Points, in no order, along strands that fork, close into loops and pass close to each other.
Points whose rows are less than 63.1 apart are linked; no others are. Some points are linked to none.
j_986: [  1  19  13 -47  -2 -11  25  29 -12 -20 -38 -11  25  13   8  -4  35  20
  -6  41]
j_868: [ 34 -27  13  56  15  -8  -7 -15   3  28  10  28  14  34 -28   7   3  -2
  15 -29]
j_555: [-65  41 -20 -12 -16   3  -6 -12   0  20 -21 -40 -45 -67 -15  -2  -7  -8
   8  14]
j_797: [-40  23 -25   1  -6   5 -14 -51  -5  22  13  18 -37 -50  -4 -14 -20 -18
  17  -4]
j_590: [ 32   5  -8   4  24  25  -6 -19  -8   9  43   5 -11  21   4  -5 -15 -30
   1 -24]
j_154: [-38  14 -39 -29  -6  14 -20   1  -1  14  -1 -37 -34 -60   9 -23 -27 -25
 -10  -9]
j_837: [ 20  -3  17  18 -14 -50   7  19  -7   1 -41  47  62  20 -20 -11  32  39
  -5  27]
j_836: [ 60 -20  -4  28  34  27 -19   8   2  10  33  -4   9  73   6   6 -17 -14
   7 -24]
j_142: [ 23   5  16 -43   7   6   2  13   5   6  -9   7   8   5  -5 -46  45  20
 -25  41]
j_698: [ 39   0  15   8   8  21   4  -6   6  -9  14  -6  -2  43  -1   8  13 -10
   5   6]
j_939: [-12   1 -14 -32  -4   7 -27   6  18  23  -2 -21 -20 -51 -11 -34 -26  19
 -39   8]
j_396: [ 41  -7  12  37   8  11  -7 -13   7   6  18  15   0  48 -20   5   9 -11
  18  -5]
j_995: [-19  -3  -6  37  -6 -27  -6 -22  -5   1   1  27  12 -22 -10  21 -14  11
  10 -11]
j_646: [ 11  -6  -4 -45  18  20   7  12 -15 -22  16 -44  -8   6  31  19  -9 -30
 -10 -18]
j_232: [ 26  -3 -13 -20  20  23   4   3 -16 -18  27 -29  -2  26  32  16 -17 -34
  -5 -25]
j_228: [ 56 -13  -5   9  25  29 -10  12   7 -14  29 -25   9  75  20  22 -11 -17
   4 -13]
j_297: [ 25 -55  12  43   1 -35  11   9   1  16 -13  21  39  24   7  21 -11  10
  12 -50]
j_967: [ -6  34  15 -38 -11 -25  39  21 -15 -29 -52  -7  34  23   1  22  38  24
  10  45]
j_730: [-61  35 -41 -13 -17  13 -15  -3  -9  13 -11 -44 -46 -74   7 -17 -20 -29
   4  -7]
j_766: [ -5   1   6 -22 -23  -9 -10  15  24   0 -24  24   0 -34 -10 -44  -4  49
 -30  37]
j_505: [ -3  23  16 -17  12  34  14  -7  -4  -5  21 -47 -27  33   8  25  36 -34
  24   0]
j_711: [-52  25  -1   7 -29 -20  17 -18   8 -13 -25   9 -21 -29  -5  24  -3   9
  19  26]
j_684: [-44 -20  -7  47 -32 -39  -8  17 -25   4 -41  24  19 -45  11   4 -50  46
 -24 -25]
j_249: [-38  -5 -19  33 -26 -21 -13  14 -25  -2 -39  21   3 -60  10 -17 -65  32
 -30 -19]
j_945: [-13   1  -6 -46  12  13  -9  11   6   3   4 -40 -23 -29  -6  -5   0  -8
 -14   6]
j_211: [-16  -2  -5 -33 -10 -10   4  26   8 -27 -16 -24   0 -30  22  10 -30  14
 -19   9]
j_785: [-33  15   7 -32 -17  -5   8  15  16  -6 -23 -11 -15 -27  -4  -7  12  10
  -2  31]
j_485: [ 11   2  -1  30   1 -10   5 -23 -15 -10  12   5   1  17  -5  35  -2 -24
  27 -18]
j_188: [-54  36 -16  18 -25  -6 -10 -48 -14  30 -11  19 -40 -66 -15 -14 -33   0
  13   6]
j_929: [-13  10  10 -41 -10  -7  17  27   6 -16 -28  -2   9  -8   7  -9  21  15
  -6  35]
j_498: [ 28  10  17 -15   8  33  10  -2  13  -1  14 -18 -10  56   4  -9  42 -11
   7  18]
j_429: [-35  16 -20 -32  -3  -4   9   1 -10 -17 -13 -35 -19 -33  21  27 -18 -17
  13  -1]
j_700: [ 25 -15 -18  62  26  19  -9 -33 -11  39  43  41 -15  28 -22 -18  -4 -37
  32 -44]
j_247: [-15  -2 -27  -9 -17  19 -34   6   3  18  -2   2 -17 -71  14 -58 -62   2
 -36 -18]
j_584: [ -8   2  11  17 -30 -62   7  26  -4  -6 -50  49  61   7 -10  -6  16  54
 -12  29]
j_398: [ -5   2 -15 -21 -13   6 -34   6  12  30 -11  -2 -11 -64  -7 -53 -50  34
 -50   2]
j_462: [ 23  17  -5  45  14  11   2 -45  -8  16  27  10 -25  47 -19  25   8 -38
  47 -12]
j_140: [ -8   8   7 -33  12  18   6 -12   2   5  17 -28 -26  -7  -6   5  17 -17
  -1   8]
j_112: [-17   8 -24   4   3  11 -16 -40  -3  13  28  27 -22 -36  -1 -18 -21 -20
  10 -19]
j_173: [-15   8   5   7 -30 -42  -1  26   3 -10 -48  51  41 -10 -10 -23   7  62
 -25  35]
j_613: [  7  -7   7  31  -6 -26  11  -4 -15 -25  -2  -3  17  22   9  52   2 -21
  28 -13]
j_42: [-45  21  -2  -2 -31 -35  37  20  -8 -54 -46   2  22   2  19  50  16  -6
  25  27]
j_959: [-39  21  -9  15 -23 -12 -13 -30  -6  16 -21  21 -22 -56 -10 -11 -43  20
  -5   5]
j_541: [ 43 -14  -9  14  18  16  -4  15  -7 -28  16 -32  15  76  29  44 -11 -27
  19 -20]
j_924: [-14  39  18  -2  16  35  15 -31  -2  10  31 -39 -41  33 -13  26  50 -47
  46   4]
j_104: [ 10   0  15 -26   2   6  -3  -5  21   7   9  18  -9 -12 -13 -34  23  18
 -18  27]
j_742: [-19  -2   2 -45  -5  -8  24  40  -3 -53 -25 -48   3  -9  42  42 -12  -6
   0   5]
j_69: [  4  -8   5   8 -18 -30 -11  31   8  -5 -36  56  44 -15  -8 -43   2  70
 -39  33]
j_800: [  5   7   4 -14   7   8  10 -22   0  -2  17  -5 -14  -3  -1  11  -1 -10
   0   0]
j_556: [  7  31   2   2  24  38   7 -43   0  37  48 -29 -45  43 -15  12  30 -49
  34  -2]
j_938: [-20  12  -4 -44  12  21 -15  21  21   6   0 -36 -28 -41 -30 -25  23   5
 -19  26]
j_129: [  5  -9   8 -57   8  11   0  46  13 -21 -13 -37  -1 -12  11 -19  17   9
 -31  21]
j_840: [ 67 -23  -9  10  38  37 -18  10  -1  10  46   1  11  51  11 -18 -24  -9
 -19 -31]
j_572: [ -1  43  26 -38   4   9  21   5 -12   0 -26 -23  14  33  -9  -1  65   4
  16  37]
j_872: [-33   0 -19  30 -13 -34  -5 -14 -20 -12  -7  14  11 -27   9  29 -25   1
  16 -17]
j_693: [ 28  22  -2   9  25  41  -3 -43  -1  39  55  -7 -36  41 -16 -11   5 -37
  16  -4]
j_220: [-37 -21 -32  46  -9  -8 -18 -12 -20  -5  14  29   2 -42  20  -9 -34  -4
  14 -39]
j_152: [  6   6  12 -25  21  25 -18 -22  19  37  30  -2 -44 -15 -44 -42  41   1
 -21  27]
j_125: [ 27   2 -11  57  22  14 -13 -43 -14  33  34  26 -18  51 -22  10  -3 -46
  49 -26]
j_494: [ 51 -30 -14  -8  30  24 -12  20  -9  -9  31   0  26  22  24 -15 -34  -9
 -32 -38]
j_625: [ 14  -8  19 -46   6  18  12  31   6 -24  -3 -32   1  14  20  -4  23  -3
 -17  16]
j_685: [-14  49  25 -17  12  40   4 -10  -2  13  14 -23 -22  36 -27  -5  82 -29
  36  29]
j_3: [ 12 -30  20  58  -5 -26   1 -16  20  33   1  56  24   5 -40 -12  18  24
   9 -12]
j_701: [ 26 -17  19  30 -12 -26   2  12   6   1 -20  45  45  24 -21 -15  27  21
   3   9]
j_979: [ 33   1  -8 -18  25  36  -3 -12  -6  10  45 -21 -15  36  15  -3  -9 -31
  -6 -17]
j_284: [ 21 -44  11  59   6 -23   2 -25  13  48   0  49  19  16 -31  -6   3  16
  11 -36]
j_966: [-10 -29   8  33 -19 -28 -15  26  13   3 -25  51  34 -27 -13 -33 -16  72
 -39  11]
j_508: [-28 -21  -2  31 -22 -36  -8  22  -5 -17 -25  19  28 -29   9  13 -33  43
 -21  -4]
j_940: [  2 -50  17  50 -21 -54  17   6  12  14 -28  36  45   6  10  16 -10  28
  13 -32]
j_917: [  6   1  12 -24   7  14 -20 -20  25  31  20  11 -29 -28 -32 -44  19  16
 -26  24]
j_12: [ 26  17  20 -31  14  26   4   8   3  11   3  -9  -1  36  -8 -33  59   5
 -10  31]
j_768: [  3  26  19 -16  20  40  -8 -21  12  36  31  -3 -42  12 -46 -45  71 -12
  -5  35]
j_735: [  7  15  12  -5   6  26  25  -5  -2 -29   8 -43 -13  48  21  48  24 -36
  36  -1]
j_311: [ -9  35  22  -8  16  40   1 -27   9  29  33 -15 -41  23 -40 -19  69 -25
  20  27]
j_598: [-19   5  10 -38  -9  -5  31  34   1 -53 -29 -26  10   3  28  30  10  -5
   6  19]
j_582: [ -1   0 -10 -14  10  10 -22 -26   8  22  19  18  -9 -31  -8 -22 -25   6
 -17 -11]
j_13: [ 44 -15  19 -17   6  11  -1  18  10 -18  12   7  14  20   3 -18   7  16
 -26   9]
j_606: [-41   0  -4  41 -26 -50   9  -6 -17 -23 -16  11  12 -18  11  53  -8   4
  30  -3]
j_884: [  1  12  -8   8   6  -2   5 -39 -10   0  22  10 -10  -1  -3  20  -5 -23
  20  -9]
j_968: [-22  -3 -34 -13 -11  16 -26  -6   2  10   8  -2 -28 -61  18 -34 -44 -17
 -14 -16]
j_941: [-49  28   1 -13 -24 -11   7  -5  11   0 -26  -5 -27 -40  -6   3  -4  13
   7  27]
j_162: [-17 -54   7  53 -22 -51  12   2   9  24 -28  38  45 -12  11   3 -21  51
  -9 -28]
j_574: [ -3  -4   9  22  -8 -13   0 -19   9  -4   5  28   6 -13 -20   7   4  12
   4   8]
j_259: [-13 -12   0  -4 -17 -21  -3  25   7 -31 -22   7  16 -27  15   9 -33  35
 -24  11]
j_443: [ 23  -3 -10   8   7   5  13   8 -24 -40   7 -39  12  51  38  58 -10 -39
  23 -23]
j_363: [ 21  14  -9   9  20  28  -9 -44  -3  32  51  23 -27   9 -16 -23  -5 -33
   8 -18]
j_948: [-12 -49  15  49 -25 -44   1  20  18  17 -31  44  47 -12  -2 -15  -8  63
 -23 -10]
j_359: [-12 -17   7  38 -20 -49  10   8  -8 -22 -12  10  30   4  14  51  -2  -6
  27 -16]
j_689: [ -3   2  14 -30  -3   8  25  12   0 -37  -5 -23   3  11  19  20  17 -11
   6  13]
j_991: [ 16 -15  17  36  -7 -19   1  -4  15   2  -1  42  22   2 -29  -7  15  22
  -1   7]
j_636: [-42  24   5 -11 -22 -20  30   3   1 -32 -30   8  -1 -10   5  26  15   1
  19  30]
j_322: [ -7  -4  -2 -57  16  12  15  36 -12 -36  -5 -66  -3  -5  37  33  -9 -23
  -6 -12]
j_645: [ -3 -10  -1 -51  -3   1  -4  42  17 -21 -18 -33  -2 -25  17  -7 -12  21
 -29  19]
j_477: [ 35 -55   0  37   7 -20   7  18 -12  11  -5   9  35  47  24  27 -17 -18
  23 -62]
j_267: [ 43 -27   6 -55  19  20  -5  38   1 -27  13 -40   7  12  28  -4 -15   3
 -44  -6]
j_280: [ 48 -22  -3 -35  26  25 -11  22  -6 -13  31 -19   7  15  24  -9 -27  -7
 -37 -23]
j_682: [ 14   8  -2  18   0   7  18  -5  -9 -40  -1 -39  -1  62  23  64  17 -43
  47  -6]
j_665: [ 27  -2 -15  39  25  26 -13 -41   0  38  49  40 -10  10 -24 -28  -9 -25
  12 -34]
j_658: [ 40 -54 -12  40  20  -2  -5  19 -17  12  13   8  31  50  24   9 -21 -24
   7 -65]
j_607: [-15  23   5 -11 -24 -35  38  21 -17 -44 -52   5  44  25   4  37  25   5
  17  34]
j_955: [-22   6 -13   7  -8  -1 -22 -23   2  17  -4  24  -8 -49  -6 -21 -40  23
 -15   1]
j_754: [-16   8 -18 -38   7  19 -24  25  22  15  -5 -44 -23 -56 -24 -36  -4  15
 -45  20]

A fork is a point with three links, a tip a point with one. Leave the first point through the second and follow the links. Name the first fork or tip that comes.
j_613; j_359: j_991
j_69; j_966: j_658
j_259; j_211: j_363
j_698; j_498: j_685
j_945; j_938: j_555
j_979; j_232: j_249
j_443; j_541: j_267
